A landscape with many valleys, sampled at points; each row gives a point and its height.
A ball rolls from a point to whichever of its 2 nearest points has the largest drop for the distance, and stops where none of them is lower. Distance is the straight distance between rows; heights are no part of it.
Luva: [-18,-10,-9,18,7,-14,3,-4,-18,0,-24,-14,-9,11,-18,6,5,10,-7,10,8,-1,-5,-2,12,-3,18,-10,-31,14,-3,11,-9]  height 57.5
luda: [1,-5,-2,24,12,0,-12,-20,1,8,-4,0,1,34,-2,-1,11,-9,-5,6,-4,-8,-7,-1,9,11,39,3,-1,9,-3,-2,-4]  height 74.6
muga: [-3,7,16,-1,-1,0,-9,8,18,12,11,-5,15,19,1,7,2,3,6,14,8,-5,1,12,-8,10,22,-2,-4,-1,-4,3,-9]  height 70.7
dur: [2,-12,-6,13,13,-6,-14,-19,2,6,7,2,2,30,0,-4,4,-1,-2,0,-5,-1,1,-4,8,10,27,5,-9,4,-3,-2,-7]  height 75.6
kagu: [-11,-6,13,-22,-19,1,13,17,9,-5,8,-7,10,-14,5,-10,4,6,6,3,-7,-2,-26,13,-1,30,-12,-7,8,1,0,-22,25]  height 53.1
Rak: [6,-15,-2,-2,-8,-13,16,1,-12,-15,17,1,7,-4,7,-12,-3,0,4,-1,-5,25,2,-2,-6,-11,-23,2,-4,-20,8,-27,0]  height 63.8
Nifu: [4,9,0,0,-4,7,-16,-1,8,2,8,6,10,28,6,-6,17,-1,6,7,-5,-16,-7,7,-4,15,23,1,4,9,-12,-11,13]  height 72.4
pizek: [1,-5,-15,-12,12,1,-4,8,-3,-18,11,6,3,8,-7,5,16,-2,2,1,-13,10,-20,6,21,21,15,3,-12,-5,-5,-32,27]  height 36.9
zosar: [0,20,11,-2,18,12,-12,-9,5,6,-2,-24,-18,-20,2,18,-13,-12,-18,0,17,-20,23,-7,-10,0,19,11,4,2,-7,32,5]  height 41.5
Tid: [-19,13,2,22,-4,7,-3,-4,-22,-4,-38,4,-12,10,-13,5,21,-3,-8,15,5,-23,-18,1,12,-8,21,-11,-9,22,-7,11,-1]  height 70.8
Vuda: [16,-2,18,-4,2,-23,23,6,-8,-4,16,-12,18,-20,6,-15,-3,2,-12,-19,0,17,15,0,-14,-12,-11,2,-23,-22,5,6,-9]  height 26.2
pomu: [-5,-20,3,-16,0,-4,7,15,5,-17,26,4,21,-1,17,13,4,-4,-7,8,-1,11,-18,6,-1,8,-10,-2,-11,-20,16,-31,-13]  height 23.1
ruza: [6,-18,-5,-7,12,-13,-4,-6,2,-31,21,11,6,-1,12,-10,6,2,-2,-6,-5,17,-3,5,8,-4,-6,7,-19,-25,-3,-25,0]  height 12.7
vovu: [8,7,11,-4,1,-2,-8,0,5,11,16,-4,14,17,2,-17,6,7,3,-13,-1,-16,5,1,-14,2,7,5,-12,3,-5,15,-2]  height 78.0
Paker: [17,9,3,3,-22,16,6,-3,-15,-5,-5,12,-3,-1,5,-15,7,-6,3,-11,-7,7,5,-4,-8,-13,-33,-5,33,-1,5,-4,3]  height 58.0
fitib: [2,-6,2,-12,2,-8,8,3,4,-24,18,-1,10,-5,10,-7,-6,11,11,0,-6,12,-16,6,1,6,-6,0,-17,-12,-2,-19,7]  height 43.8
fik: [-6,12,-2,24,7,14,-14,-15,8,5,-20,-1,-6,20,-7,16,1,-9,-8,20,9,-4,-6,3,11,6,25,0,0,16,-5,5,-13]  height 76.5
Kenog: [-15,9,10,-4,-8,10,-8,19,17,9,-10,-6,-13,4,-5,18,1,-6,1,34,3,5,-13,13,14,26,13,2,13,4,1,-7,10]  height 24.4
Bivo: [18,-5,2,1,-6,-21,15,3,-20,7,13,-2,-3,-16,-1,-25,-1,6,-2,-28,-15,3,11,-8,-13,-14,-17,8,-12,-12,-6,10,-3]  height 32.3
fede: [2,-2,13,-6,-7,-5,21,9,1,0,12,-7,20,-10,5,-9,0,2,6,-4,5,13,9,5,-14,-11,-18,-5,-2,-15,13,-5,-3]  height 34.7
kes: [-12,7,-9,8,8,23,5,-17,3,1,-6,3,-25,-25,-1,15,-22,-16,2,5,13,18,13,-5,5,-1,-23,-2,24,1,0,-10,-12]  height 24.6
Mef: [6,-4,9,-11,10,-7,6,2,7,18,2,-8,4,-17,-3,7,-12,1,-3,1,8,8,25,-4,-8,-10,6,6,-4,-12,3,25,-9]  height 67.7
lazus: [11,-7,7,3,11,-4,-13,-7,-1,20,8,1,8,15,7,-5,4,0,-8,-8,-7,8,20,-11,-5,-3,-7,12,-2,-9,4,16,-34]  height 44.0
visof: [8,7,22,-2,-8,-6,25,14,0,-13,15,-7,24,-19,6,-22,3,6,4,-26,1,-5,0,9,-16,-8,-16,-11,-8,-6,7,1,14]  height 36.6
lona: [-15,-12,15,-16,-19,5,23,7,9,-3,6,-5,7,-23,-5,-9,-3,14,10,-3,-12,6,-16,9,-2,14,-14,-10,14,0,-1,-16,24]  height 51.7
gugoz: [11,-18,7,-2,10,-20,-3,-3,-1,-28,25,0,9,-4,14,-16,1,5,-6,-12,-4,15,2,4,3,-11,-9,10,-24,-27,0,-13,-17]  height 18.7
gonuz: [14,-14,-5,5,-10,-19,11,-2,-22,-3,12,2,-2,-4,3,-20,-2,1,5,-9,-10,20,14,-3,-9,-17,-21,8,-4,-16,1,-13,-7]  height 62.6
geki: [3,-15,-15,-4,6,-9,4,-6,-2,0,11,9,6,6,7,2,-6,7,8,9,-5,20,4,-4,8,-2,-2,4,-9,-9,7,-14,-11]  height 24.0
faso: [0,1,-11,-3,-3,-1,3,-3,1,3,-11,2,-6,-1,-7,-2,-14,12,12,0,0,-5,-2,-1,-1,-4,4,-2,3,12,-4,11,6]  height 61.6
zim: [2,20,-5,-10,-11,23,-11,4,14,1,-10,7,-9,2,1,4,3,-6,5,14,-4,-7,-16,3,3,20,0,-7,25,16,-8,-7,18]  height 49.5
lati: [8,-1,12,-1,1,-7,6,8,0,-15,22,-4,22,3,17,-17,11,3,2,-17,4,-2,2,10,-12,-7,-16,4,-19,-12,9,-7,-2]  height 42.2
femir: [14,-19,-28,3,2,-23,-10,-7,-17,4,9,31,-22,-9,3,-6,7,-1,0,-27,-9,-11,-2,-13,22,-18,-6,6,-4,-6,-12,-6,11]  height 60.9
risoz: [13,7,18,3,13,6,-14,-4,3,23,4,-4,10,17,6,-6,12,-4,-14,-14,-3,0,22,-8,-9,1,-9,9,2,-7,3,28,-33]  height 46.3
gito: [5,5,0,17,4,6,-16,-12,3,5,1,7,5,33,1,-6,19,-9,0,5,-7,-19,-8,4,2,13,38,4,7,11,-13,-8,9]  height 73.4
vemi: [-2,12,20,-13,-16,5,12,19,11,4,10,-7,9,-14,-1,-9,0,11,18,-15,1,-18,-7,12,-12,3,4,-16,7,6,-9,10,25]  height 36.8
fus: [10,15,10,1,11,7,-15,-8,9,24,-1,-7,-2,12,-2,-7,2,-2,-14,-14,-4,-6,17,-12,-12,-2,-3,11,0,3,-7,32,-22]  height 48.6
Gim: [10,24,17,-8,-4,11,-8,7,15,14,5,-8,12,5,1,-13,9,0,1,-7,8,-18,15,7,-17,-1,0,-2,3,3,1,27,1]  height 43.7
nemad: [10,-6,11,0,-2,-1,6,8,-7,9,3,6,6,-11,-2,7,-7,-8,-3,7,7,26,23,-3,-8,-17,-16,1,11,-20,13,8,-28]  height 34.0
teki: [7,-12,3,-3,3,-5,2,4,-3,-25,21,4,14,4,19,-15,17,-5,-2,-15,1,3,-3,11,-7,-9,-21,7,-14,-19,6,-22,5]  height 40.0
vunif: [-5,10,1,-8,14,-4,-7,-7,4,8,-18,-19,-20,-21,-6,9,-11,-5,-23,-10,4,-18,22,-15,-14,-8,10,6,1,3,-9,38,6]  height 33.5
vate: [17,-16,-13,3,-13,-13,5,-4,-25,-4,9,17,-10,-4,4,-21,2,-2,8,-13,-15,9,9,-6,-3,-19,-21,7,6,-11,-3,-14,6]  height 61.3
Fum: [-3,-14,-14,1,-6,-8,20,-5,-4,0,-14,0,-10,-23,-11,-5,-19,14,11,-3,-5,16,9,-5,-2,-14,-8,-4,11,2,0,-2,0]  height 36.5
kepum: [0,-4,5,-4,-11,2,13,16,6,-5,13,-6,23,3,18,-5,15,-6,-1,0,4,4,-4,9,-12,-1,-27,0,3,-10,24,-20,1]  height 30.7
ver: [-4,8,9,12,11,-3,-9,-9,13,19,-6,-12,0,15,-15,5,-5,1,-13,3,2,-13,5,-5,-8,1,27,9,-6,7,-9,26,-13]  height 50.4
vere: [-29,15,8,18,6,9,-6,0,-17,-14,-37,-15,-24,-3,-18,15,6,-7,-4,23,18,-10,1,5,15,-6,13,-12,-7,14,-1,10,-2]  height 73.1
Buta: [5,-8,0,7,-12,4,13,20,2,-8,11,-5,21,10,20,-1,21,-16,-11,-8,2,3,-7,14,-10,-5,-32,10,4,-11,32,-27,7]  height 34.1
lik: [8,12,20,-3,-5,-6,20,15,5,0,8,-9,28,-10,7,-16,9,2,0,-20,7,-7,13,12,-18,-5,-13,-5,-9,-9,15,11,9]  height 38.7
Lemi: [0,8,-8,0,4,7,-5,-8,9,4,-13,-1,-9,-2,-5,4,-15,3,7,9,7,3,7,-2,1,-3,-1,1,7,8,-2,12,-8]  height 59.9
Pelon: [8,6,-17,-9,-12,23,4,-11,-3,-5,-12,20,-12,-14,0,1,-4,-5,1,-1,-12,5,-13,-13,8,2,-19,-6,40,12,-2,-16,14]  height 54.4
dedul: [3,-18,-25,6,-3,-18,17,-5,-11,-3,-4,4,-10,-17,-6,-9,-17,15,10,-5,-9,14,4,-8,1,-10,-6,0,-6,1,1,-7,-3]  height 35.2
zasub: [5,11,-28,12,12,20,-17,-25,1,-1,-19,12,-9,9,3,12,-5,-15,-8,7,4,10,3,-11,18,7,-1,-2,2,20,-5,-9,-13]  height 78.5
logas: [4,11,20,-7,-17,2,18,17,5,-3,15,-2,20,-15,7,-18,7,8,13,-23,0,-17,-5,9,-15,-3,-11,-17,4,2,3,6,21]  height 34.3
Kekid: [1,-9,7,-4,-6,5,7,5,2,4,4,7,5,-11,-1,10,-10,-6,4,17,5,27,12,-4,-4,-11,-19,-3,18,-17,16,-3,-19]  height 30.3
Vep: [-25,21,3,16,-1,6,-9,-3,-18,-11,-37,-4,-21,-2,-19,9,5,-7,-6,12,14,-23,-8,3,10,-6,14,-13,-2,19,-7,17,0]  height 72.1
falok: [14,-11,-11,4,-2,-24,3,2,-18,8,14,8,-15,-15,-1,-18,-5,11,0,-30,-20,-8,2,-16,-4,-15,-12,11,-13,-6,-9,9,-4]  height 35.4
puf: [0,15,9,3,-7,6,-12,4,15,9,4,-2,9,22,1,-3,8,3,7,13,3,-15,-5,11,-9,11,22,1,1,9,-13,1,3]  height 71.5
mukim: [-2,-6,13,-10,-7,-4,17,15,9,-23,18,-12,20,-12,16,-10,6,1,0,-5,-1,4,-21,11,-9,6,-22,-4,-7,-10,13,-25,10]  height 47.1
milol: [9,-10,3,-6,7,-20,14,1,-1,18,6,-6,4,-19,-3,-1,-13,5,-6,-5,1,18,21,-6,-9,-11,-1,7,-14,-17,2,15,-18]  height 66.7
nat: [-9,-14,-19,11,7,-19,8,-1,-13,-6,-13,-10,-9,1,-12,5,-8,17,1,1,4,7,-5,-2,12,2,14,-6,-33,11,-2,5,-4]  height 59.5
lupuv: [-20,12,-15,8,14,19,-3,-17,2,-5,-15,-3,-27,-23,-2,18,-24,-13,3,1,18,4,14,-3,9,2,-13,-6,15,9,-2,-2,-9]  height 29.7
fefip: [-8,-9,6,-10,-6,13,3,4,11,3,3,6,1,-14,-2,15,-8,-6,2,25,3,22,-2,-3,2,6,-18,-4,25,-13,18,-8,-10]  height 25.3
Pana: [1,8,4,6,1,22,5,-10,1,3,0,5,-16,-19,0,9,-15,-16,0,7,12,26,15,-5,-2,-7,-28,-1,26,-9,5,-6,-18]  height 18.6
Sina: [-9,-4,14,-14,-8,-1,17,13,13,1,12,-9,18,-13,5,1,-1,3,10,6,5,11,-2,9,-9,3,-13,-8,4,-13,13,-8,2]  height 31.7
Tofa: [-3,21,8,3,16,8,-15,-9,13,14,-8,-16,-14,-5,-10,10,-10,-10,-20,-3,11,-18,16,-8,-11,-3,14,10,1,6,-12,33,-9]  height 44.7
kote: [-10,5,-3,23,0,8,1,-2,-19,-1,-29,6,-7,19,-9,6,24,-1,-5,13,-1,-16,-21,4,12,-1,31,-3,-11,24,-7,-3,8]  height 69.5
Kegof: [7,-18,2,1,13,-9,-13,-10,-3,8,18,8,10,22,13,-7,9,0,-3,-9,-5,7,16,-4,0,0,-1,11,-6,-13,5,-2,-25]  height 41.1
lere: [-16,14,3,19,10,10,-12,-6,6,0,-23,-9,-14,4,-15,22,-7,-6,-5,20,18,-9,1,6,9,1,19,0,-2,12,-6,13,-10]  height 75.4
pokub: [-12,-3,0,20,13,-9,-7,-10,4,13,-14,-11,-2,17,-17,11,-5,3,-12,8,5,-6,2,-6,4,1,28,2,-14,9,-3,19,-18]  height 52.8
Teb: [12,-12,-17,-1,3,-9,-14,-9,-12,5,11,23,-9,10,5,-14,6,1,3,-19,-13,-12,3,-10,8,-10,-3,10,-2,0,-10,3,7]  height 57.8
fem: [-3,-5,3,-15,-4,-3,7,10,8,-14,19,-4,18,0,15,-4,6,3,6,4,-1,4,-17,8,-5,11,-12,-1,-8,-10,7,-24,8]  height 45.6
rab: [1,-15,0,-5,-4,-16,22,3,-4,-4,14,0,9,-14,1,-1,-16,7,7,5,-1,30,4,-2,-4,-10,-11,-2,-6,-19,8,-15,-12]  height 64.9
legu: [5,2,-7,1,-7,14,8,-11,2,0,-11,5,-12,-13,-1,-2,-13,-3,4,8,-1,21,9,-6,-2,-9,-23,0,26,-1,3,-6,-8]  height 25.6
soge: [12,-7,13,-3,6,-19,9,3,-5,-13,23,-6,17,-10,10,-15,-3,6,-5,-14,0,14,6,1,-7,-9,-11,7,-25,-22,3,-2,-17]  height 22.9
seva: [-1,4,-15,14,-5,2,-5,-1,-21,-2,-19,12,-8,17,-8,11,14,1,-2,2,-1,-23,-23,-3,18,-5,25,-6,-4,24,-10,-1,17]  height 68.1
Gati: [-4,-14,-9,-7,1,-2,6,2,4,4,5,10,7,-1,3,14,-11,3,8,20,-2,25,-1,-4,6,0,-5,-2,3,-11,13,-10,-15]  height 18.0
daro: [-16,-8,22,-10,-23,9,25,11,11,-2,10,-10,15,-26,-7,-12,6,10,3,-8,-7,4,-4,10,-9,3,-20,-13,21,-2,5,-11,22]  height 50.3
Lemak: [-1,-4,-22,6,2,-8,-7,-9,-6,4,-13,3,-8,6,-8,-4,-10,10,1,-4,-4,-9,0,-10,4,-5,5,1,-8,16,-5,14,-4]  height 63.5
zed: [2,-16,-6,-10,11,2,-11,-1,6,-4,18,11,20,22,17,7,18,-7,-2,4,-1,7,2,1,3,7,2,3,1,-13,10,-28,-7]  height 34.4
san: [16,-2,0,-1,0,4,-21,-6,-12,7,11,18,2,20,12,-21,22,-6,1,-23,-11,-18,9,-5,-2,-8,-16,11,7,-2,-5,12,0]  height 54.5
bug: [19,-4,12,5,-7,-25,20,6,-22,0,12,-12,8,-15,-1,-22,1,0,-8,-25,-9,16,19,-1,-15,-15,-20,5,-15,-21,3,5,-6]  height 29.3
nes: [-9,-6,11,-6,13,-18,11,7,4,8,-7,-19,-4,-15,-13,20,-17,8,-3,4,13,-2,12,4,-2,0,30,5,-21,-5,-6,22,8]  height 37.3
Kozom: [10,-14,-3,-1,8,-7,-18,-9,-9,4,17,18,-1,18,10,-23,19,-4,0,-25,-13,-10,10,-4,-1,-5,-9,13,-6,-9,-9,3,1]  height 56.1
lakor: [13,18,-17,3,-2,25,-1,-19,-9,0,-11,20,-16,-5,10,-3,-6,-19,0,-3,-2,13,5,-10,0,-2,-30,1,23,7,-6,-13,-9]  height 80.3
rez: [-8,13,-15,7,-7,12,-7,-2,-12,-9,-33,7,-18,4,-9,16,0,-4,0,8,5,-14,-19,-2,15,0,8,-15,8,27,-6,2,13]  height 43.5
tar: [3,0,15,5,9,-6,-12,-9,10,17,16,-8,12,27,-1,-9,3,3,-5,-8,-2,-10,5,-5,-10,7,21,6,-9,-1,-4,12,-15]  height 77.3
dibaz: [3,-6,-9,-10,6,0,-7,-4,4,-3,13,7,13,18,10,-1,8,3,8,6,-5,4,-2,2,2,8,3,3,-5,-4,1,-17,4]  height 30.0
bet: [-3,-4,-12,-8,-1,13,0,-6,10,2,-9,8,-4,-7,-1,16,-9,-5,2,26,-2,25,-8,-6,13,12,-13,-2,21,-3,12,-12,-4]  height 18.3
tefe: [6,-27,-2,-3,14,-4,-13,-8,-4,-1,18,18,14,22,18,2,15,-9,-4,-5,-2,12,15,0,3,-1,0,7,-1,-20,10,-20,-23]  height 38.0
Losa: [-23,19,4,15,13,8,-10,-4,-6,-10,-26,-19,-22,-11,-16,21,-10,-9,-5,14,21,-15,9,2,10,0,16,-3,0,12,-4,15,-3]  height 74.3
vepud: [-7,-2,-25,12,1,-16,-15,-7,-14,3,-20,1,-14,4,-13,-1,-2,7,-12,-11,-8,-20,-2,-21,7,-8,4,-8,-10,20,-5,20,-10]  height 65.4
tole: [-18,-11,20,-18,-11,4,6,26,19,5,12,-10,14,-19,3,11,1,-4,4,16,7,6,-6,11,-3,15,-10,-8,16,-13,18,-5,1]  height 27.9
kuz: [14,-13,-32,4,1,-17,-17,-10,-19,8,-2,26,-22,-2,4,-1,6,-1,-4,-22,-10,-19,-1,-20,24,-20,-4,5,6,7,-6,0,5]  height 62.3
sav: [8,12,-15,-18,-10,24,-6,-1,3,-1,-11,14,-5,-6,-2,3,5,-8,2,7,-12,-2,-19,-9,10,20,-9,-5,35,14,-2,-16,21]  height 52.0
kamis: [-20,-5,5,5,13,-20,14,10,-9,-1,-21,-21,-11,-10,-21,17,-10,12,-3,7,16,-1,7,5,6,-1,26,-3,-28,2,-3,15,6]  height 40.8
sile: [-13,-7,4,-4,16,-18,4,1,-3,3,-18,-25,-12,-20,-11,23,-15,5,-11,6,13,-10,22,-6,-1,-3,26,3,-11,-3,-2,28,10]  height 33.2
zef: [-4,13,11,-8,-15,2,5,16,8,4,0,-3,-3,0,-6,-1,-6,10,19,-1,-1,-17,-14,13,-7,8,14,-7,3,11,-14,4,23]  height 37.5
kub: [17,14,7,1,-2,11,-22,-5,-6,14,9,10,2,21,8,-19,15,-2,-3,-24,-11,-25,6,-8,-7,-4,-11,8,8,7,-5,24,-6]  height 52.7
ridom: [-8,10,-6,15,-2,-1,-8,-7,-4,4,-20,0,-7,15,-16,2,-2,4,-5,3,1,-24,-10,-2,2,-3,21,1,-6,20,-12,18,0]  height 65.6
nuki: [7,26,16,-3,5,19,-15,-1,19,13,3,-10,-2,-2,-2,1,-1,-8,-3,3,16,-12,16,6,-12,1,6,2,8,3,-5,25,-6]  height 46.5
vemer: [7,-15,1,6,-2,-2,8,13,-3,-20,18,-1,18,11,22,-3,21,-16,-11,-15,4,6,-3,16,-6,-13,-28,13,-9,-20,21,-30,3]  height 37.2
doli: [-9,-3,2,-19,-10,0,10,12,7,-1,1,-3,1,-3,-1,0,-1,8,11,11,-11,6,-23,9,7,29,0,-4,3,3,1,-20,23]  height 54.6
fafa: [-1,-11,-17,5,-13,4,14,-11,-5,-4,-18,7,-16,-21,-8,-4,-17,8,5,-1,-9,18,7,-10,1,-16,-17,-5,27,6,-1,-8,-2]  height 31.9
kam: [-5,1,-1,-14,-5,4,2,7,13,4,2,-2,6,7,2,5,-2,5,14,17,-3,7,-10,7,1,17,1,-3,3,0,2,-11,9]  height 56.2
fuseg: [10,4,6,-8,-4,-4,-2,3,-2,-1,21,5,10,6,6,-19,2,10,10,-18,-3,-18,-5,1,-10,-2,-1,1,-12,2,-9,8,9]  height 78.6
mame: [9,-5,14,0,-12,-13,28,5,-10,-2,8,-9,12,-16,-3,-17,-4,4,1,-16,-1,19,16,1,-15,-16,-18,-5,-2,-15,5,-2,1]  height 32.6
Fut: [-5,12,2,-1,-13,4,3,14,4,3,-10,2,-8,10,-6,4,0,7,12,11,-5,-12,-21,11,3,13,18,-3,2,15,-11,-5,24]  height 34.2
pepeb: [4,7,-15,18,12,18,-19,-22,5,3,-17,6,-3,20,0,16,1,-14,-10,13,6,7,-1,-7,17,10,16,-3,1,18,-4,-5,-15]  height 77.6
Mome: [9,-14,-25,2,2,-14,-6,-6,-15,-4,9,22,-11,1,2,-6,0,6,6,-17,-8,-10,-6,-10,15,-8,4,3,-8,4,-9,-3,14]  height 59.3
vifik: [-2,-9,-4,-9,2,-8,14,4,1,-21,7,-1,0,-8,1,2,-11,16,12,4,-10,20,-23,5,13,15,1,-1,-18,-7,0,-21,13]  height 41.8
boki: [11,14,-29,6,6,19,-12,-23,-5,-1,-16,19,-14,2,8,2,-8,-13,-3,0,-2,7,4,-12,10,0,-14,2,11,16,-7,-7,-10]  height 79.4
sek: [8,20,19,-7,-6,2,7,15,12,8,8,-9,23,-4,5,-17,12,2,4,-17,7,-18,14,11,-19,-1,-4,-7,-3,0,8,23,13]  height 41.2
ninaf: [-21,11,9,21,-1,7,7,12,-3,3,-30,-3,-16,11,-12,11,13,2,1,25,5,-9,-13,15,9,1,28,1,-12,17,-1,-2,9]  height 68.8
sokaz: [0,6,8,-9,14,3,-3,-13,-1,2,-11,-25,-21,-31,8,13,-13,-3,-20,-8,8,-17,27,-11,-13,-6,14,7,8,0,-3,36,15]  height 37.7
nalip: [-5,-15,4,-11,-8,2,8,18,7,-3,18,3,24,2,17,9,10,-8,-5,9,4,8,-11,6,-8,3,-19,-1,1,-14,25,-23,-10]  height 27.0
Fofad: [10,12,7,2,5,5,-18,-6,3,20,6,-1,0,21,-1,-16,6,1,-7,-20,-13,-19,8,-12,-13,-3,1,10,0,8,-8,28,-10]  height 50.8
nos: [-3,-7,4,16,14,-12,-10,-15,5,14,9,-8,0,28,-6,-7,-1,3,-8,-9,-9,-9,-1,-11,-3,7,27,8,-14,3,-6,11,-13]  height 76.6
Ked: [2,15,-11,4,-7,6,-12,-7,-2,2,-15,9,-11,8,-6,3,-9,2,1,-3,1,-23,-11,-5,3,-5,9,-3,8,23,-11,15,4]  height 63.9
veg: [9,-16,1,-1,1,-22,15,4,-9,5,16,1,8,-13,1,-2,-14,6,1,0,-1,27,14,-4,-5,-13,-8,4,-15,-21,7,-5,-25]  height 65.7
sizi: [0,7,14,-9,2,3,-5,8,17,13,9,-7,13,2,0,8,-3,3,7,11,12,0,10,7,-8,1,10,-2,-1,-5,2,13,-8]  height 69.8
tasam: [-16,8,-19,6,5,11,-4,-13,-3,-12,-29,0,-25,-19,-8,10,-18,-3,2,0,12,-1,4,-4,9,-2,-9,-14,13,16,-4,6,-4]  height 34.8
duvi: [-8,-8,-5,-10,1,8,-5,7,11,6,0,10,3,2,-2,26,-7,-1,4,29,-1,20,-10,2,14,16,2,-5,8,-5,13,-7,-8]  height 8.5
vul: [2,-11,-16,-8,12,-5,1,-1,-3,-26,11,6,0,3,0,4,4,7,4,2,-11,19,-17,5,21,13,9,2,-20,-9,-4,-25,18]  height 39.3
Fol: [0,-8,-8,-15,10,-2,-8,3,6,-19,18,6,13,11,9,1,16,-2,1,1,-6,5,-12,6,8,16,5,3,-9,-12,-2,-32,14]  height 33.9
Nebe: [-13,-16,-9,27,13,-16,-4,-12,-7,8,-11,-13,-4,19,-13,5,3,6,-13,1,0,0,-3,-10,10,3,26,-4,-26,10,-1,11,-19]  height 55.2
Giko: [-9,-5,19,-4,-17,-1,27,15,9,-11,14,-13,21,-18,4,-13,6,3,-1,-10,-2,6,-11,11,-13,3,-25,-11,6,-7,15,-19,15]  height 48.7
bokab: [10,1,16,-7,1,-9,5,10,6,-29,22,-8,20,-9,14,-19,3,9,4,-14,-1,-3,-11,10,-10,-4,-10,-2,-21,-10,1,-7,5]  height 44.1
kitid: [1,-17,-28,7,6,-15,4,-9,-6,2,-5,3,-6,-1,-2,0,-11,12,5,5,-5,16,6,-7,10,-5,0,3,-14,3,4,-2,-11]  height 30.2
Dil: [10,10,-11,-3,-9,5,-12,-3,-5,4,-2,16,-5,14,1,1,0,4,9,-3,-4,-24,-15,-4,5,-3,12,-2,10,18,-11,4,15]  height 65.3
tek: [-11,4,10,-10,-4,14,-12,15,21,7,1,-3,-4,-3,-1,21,-5,-6,6,29,7,7,-6,8,6,19,3,-3,17,-3,6,-2,-1]  height 18.4
zaser: [-17,-4,17,-17,-9,5,-7,30,19,8,10,-5,8,-6,2,18,0,-4,5,26,7,4,-8,14,2,22,4,-6,10,-8,9,-3,-3]  height 23.8
pok: [12,10,-4,-5,-19,25,5,-9,-6,-3,-6,18,-10,-10,5,-8,0,-5,2,-7,-8,5,-6,-9,-2,-6,-28,-6,39,6,0,-10,8]  height 56.3
pevab: [19,-7,-3,4,-23,0,8,0,-27,-5,3,11,-3,2,3,-19,8,-5,6,-13,-11,9,9,-5,-7,-19,-30,0,22,-8,2,-11,7]  height 59.7
Velu: [-19,8,5,22,5,-2,2,0,-3,5,-27,-8,-8,12,-19,9,5,4,-4,16,8,-15,-8,9,5,-3,29,2,-14,15,-7,13,-3]  height 67.3
lozel: [1,5,11,-9,11,1,-4,3,13,13,1,-12,1,-9,-7,13,-13,2,1,9,13,-2,18,2,-6,-3,16,5,0,-4,-1,25,-3]  height 68.9
kivi: [7,13,-10,5,-11,4,-8,4,-10,3,-7,17,-6,17,-2,12,10,0,5,2,-4,-28,-25,-2,15,0,24,-2,11,20,-14,-5,24]  height 66.8
dup: [3,20,19,5,9,11,-18,-7,20,20,1,-12,0,10,-8,4,-2,-7,-12,3,11,-15,12,0,-12,2,19,8,3,4,-11,28,-15]  height 47.7
koz: [3,8,-6,-7,-1,13,-6,-4,13,3,-7,4,-1,6,3,6,-4,1,10,17,1,6,-3,1,2,7,-4,-1,13,5,1,-2,0]  height 57.9
dalu: [-12,2,2,-7,11,-13,1,-2,-4,1,-22,-22,-16,-22,-13,12,-13,3,-14,-5,8,-21,18,-8,-9,-6,22,2,-1,4,-8,34,15]  height 27.7
Mimup: [-2,20,-12,2,-8,21,-10,-1,3,-3,-23,9,-16,5,-5,12,-2,-6,4,11,0,-11,-19,2,9,9,7,-8,16,23,-9,-2,16]  height 46.8
fama: [1,-19,-4,-13,8,-7,2,3,3,-26,24,6,15,2,17,3,9,-4,-5,1,-2,16,-10,4,4,0,-12,5,-12,-26,10,-35,-4]  height 18.8
ranal: [-21,13,-10,7,0,15,-7,-6,-6,-15,-33,-3,-27,-10,-12,16,-11,-5,3,6,12,-8,-6,1,14,2,0,-17,12,21,-4,5,8]  height 39.2
Foru: [-13,7,3,-5,-11,6,4,17,8,6,-16,-4,-13,6,-9,9,1,3,7,21,-6,1,-20,13,11,23,13,-1,5,12,-1,-11,24]  height 29.9

For each start below, name the point where the ball stops.
faso => dibaz
boki => Ked
Giko => dibaz
lozel => Pana
bokab => ruza
Kozom => dibaz
pevab => Pana
vovu => Pana

Call two points neighbours if one is among the 2 nearest of the other. Go from one point of each pair to the other, from neighbour to neighbour, staying as low as possible. Name the highest point that can't be avoided.
Pana, duvi => Fum
tek, Pana => nat
duvi, Ked => ridom
ruza, tek => fede
dalu, logas => dup
logas, tek => zef
